A landscape with many valleys, sampled at points; each row gives a point and its height.
A ball rolls from a point to the lowest of its 4 nearest points, and stops where none of them is lower. Distance is the straight distance between rows; heights are no part of it.
Q_378 (h 714): 4 -2 16 -7 -5 4 -3 4 30 6 -2 -23 9 -6 -10 7
Q_50 (h 153): -8 -18 -2 -3 5 -13 -9 2 -12 -9 11 0 -5 0 -5 -10
Q_14 (h 493): 22 2 -5 10 5 12 3 -10 21 -1 1 -8 4 0 -11 11
Q_806 (h 355): 7 -12 -9 3 19 1 -3 -1 6 -9 9 -8 -9 14 -14 2
Q_230 (h 450): 1 -16 5 -8 6 -8 -9 -2 0 -2 13 -7 2 -3 -11 -1
Q_176 (h 253): -7 -2 -2 0 -6 -6 -2 1 -6 -2 -3 3 5 -5 1 0
Q_853 (h 329): 4 0 -4 6 0 8 4 -4 2 0 -8 -3 6 -1 -5 9
Q_714 (h 305): -1 14 -1 5 -12 10 7 -3 -1 10 -18 1 14 -11 6 12
Q_428 (h 697): 9 -16 6 -6 14 -4 -8 -1 12 -4 14 -6 2 6 -18 0
Q_939 (h 205): -2 4 -4 0 -3 1 9 3 -9 2 -12 10 6 -1 10 -2
Q_64 (h 159): -9 10 -9 -5 3 -2 6 -2 -24 0 5 20 -14 5 18 -9
Q_6 (h 790): 23 11 5 7 0 13 0 -4 37 3 -5 -16 6 -6 -6 14
Q_235 (h 32): -10 -3 8 1 -13 -13 -3 3 -15 -3 5 18 -7 1 9 -18
Q_689 (h 465): 28 -3 -10 10 14 5 -1 -5 20 -10 6 -11 -5 12 -11 5
Q_805 (h 156): -5 9 -12 -5 13 2 6 1 -22 3 -2 16 -10 8 15 -3
Q_933 (h 491): -10 19 7 1 -26 1 5 0 -3 10 -11 2 12 -13 14 3
Q_59 (h 488): -5 2 5 -4 -9 2 -1 -4 0 6 0 -8 9 -10 -1 7
Q_57 (h 584): -11 15 12 1 -25 -4 4 -1 -10 7 -6 15 5 -8 14 -8
Q_989 (h 380): -8 3 6 1 -16 -6 -4 0 -6 2 1 0 6 -12 4 2
Q_395 (h 160): -5 15 -13 -1 4 7 12 -2 -19 5 -7 14 -6 3 19 -3
Q_892 (h 103): -9 -8 2 0 -1 -13 -5 6 -13 -6 3 8 -4 1 5 -11
Q_260 (h 409): 15 -4 -10 10 11 9 3 -5 12 -6 0 -8 -3 9 -10 6
Q_807 (h 386): 0 7 -12 0 19 6 5 6 -7 0 -7 12 -10 11 5 0
Q_914 (h 718): 10 7 7 -1 -5 13 2 -5 17 10 -2 -13 7 -6 -5 12
Q_120 (h 124): -11 -11 -5 -4 13 -14 -7 10 -12 -10 7 8 -13 6 2 -12
Q_486 (h 293): 5 -17 -7 -3 22 -5 -7 2 2 -11 14 -9 -10 15 -16 -1
Q_453 (h 175): -9 -8 3 0 -7 -10 -6 1 -9 -5 4 2 2 -7 0 -4
Q_166 (h 209): -2 13 -4 0 -11 5 14 -2 -13 8 -12 15 8 -3 18 -3
Q_499 (h 616): -5 4 11 -10 -20 1 1 -2 10 12 4 -19 9 -15 6 0
Q_813 (h 261): 2 21 -1 2 -16 11 15 -4 -6 14 -22 12 13 -8 17 6
Q_442 (h 176): -6 -4 -6 0 7 -3 2 6 -9 -3 -6 6 -2 4 2 -3
Q_446 (h 218): -4 -22 -5 -7 17 -12 -10 3 -5 -9 16 -5 -9 7 -12 -7
Q_957 (h 771): 8 -8 10 -6 5 1 -6 0 14 4 6 -10 6 -2 -12 6
Q_614 (h 375): 4 -3 -10 8 10 6 3 0 3 -5 -5 -4 -3 8 -7 5
Q_888 (h 388): 8 0 -15 11 24 3 -5 4 5 -13 2 -1 -16 17 -11 5
Q_301 (h 591): 12 0 4 1 3 10 -1 -7 15 4 2 -9 6 -1 -11 11
Q_17 (h 818): 13 3 12 1 -1 9 -2 2 34 5 -2 -20 7 -4 -9 10
Q_91 (h 104): -14 -2 3 -4 -2 -11 -3 4 -24 -7 12 21 -21 8 12 -23
Q_345 (h 161): -8 4 -5 -5 3 -5 3 4 -15 -1 -1 14 -6 4 14 -10
Q_615 (h 387): -3 -4 -11 1 23 -2 -5 8 -4 -9 0 3 -12 14 -5 -1
Q_437 (h 170): -9 3 7 -1 -17 -7 5 -2 -19 -1 4 21 -7 3 12 -21
Q_284 (h 470): 6 -12 0 -2 9 -1 -2 -5 3 -2 7 -7 2 3 -13 3
Q_897 (h 101): 0 -6 16 -11 -8 -3 -4 6 26 9 2 -23 8 -10 -6 0
Q_681 (h 364): -5 10 4 0 -14 4 3 -4 1 9 -10 -7 11 -12 4 10
Q_107 (h 353): 5 11 -2 9 -8 16 7 -7 8 7 -14 -6 9 -7 0 15
Q_691 (h 385): 3 2 -12 8 21 6 1 7 0 -9 -6 3 -14 12 -4 3
Q_739 (h 264): 0 5 -2 4 -6 5 4 -1 -3 4 -13 0 11 -5 2 7
Q_263 (h 448): -14 6 14 1 -25 -6 -4 -1 -6 3 0 1 2 -12 7 -4
Q_491 (h 680): -1 -9 12 -12 -2 -5 -8 0 9 6 11 -11 4 -8 -7 1
Q_232 (h 286): -6 4 2 -1 -13 -6 5 1 -12 0 -4 15 3 -2 13 -11
Q_991 (h 389): 2 -7 -12 4 16 2 0 3 0 -9 1 -3 -7 12 -9 2
Q_866 (h 309): -9 2 8 1 -16 -9 -3 1 -11 -1 -2 10 3 -7 7 -7
Q_973 (h 252): -1 -15 -3 -2 10 -6 -5 0 -4 -5 8 -4 -3 5 -9 -1
Q_386 (h 658): 23 -3 4 3 7 6 -4 -4 24 -2 3 -10 3 3 -12 8
Q_685 (h 589): -15 15 14 3 -34 -2 1 -1 -1 9 -3 -1 6 -14 12 -5
Q_191 (h 155): -8 4 -8 -6 17 -6 -1 6 -19 -2 4 18 -15 9 10 -6
Q_942 (h 235): 5 -7 0 0 3 4 0 -6 4 1 3 -8 5 0 -10 6

Where does a ball stop that starts at each point below?
Q_50 -> Q_235
Q_685 -> Q_235
Q_614 -> Q_942
Q_453 -> Q_235
Q_120 -> Q_235

Two balls start at each pair of points below. Name the first point that both come to, or write none.
Q_59, Q_230 -> Q_892
Q_446, Q_442 -> Q_892
Q_973, Q_486 -> Q_50
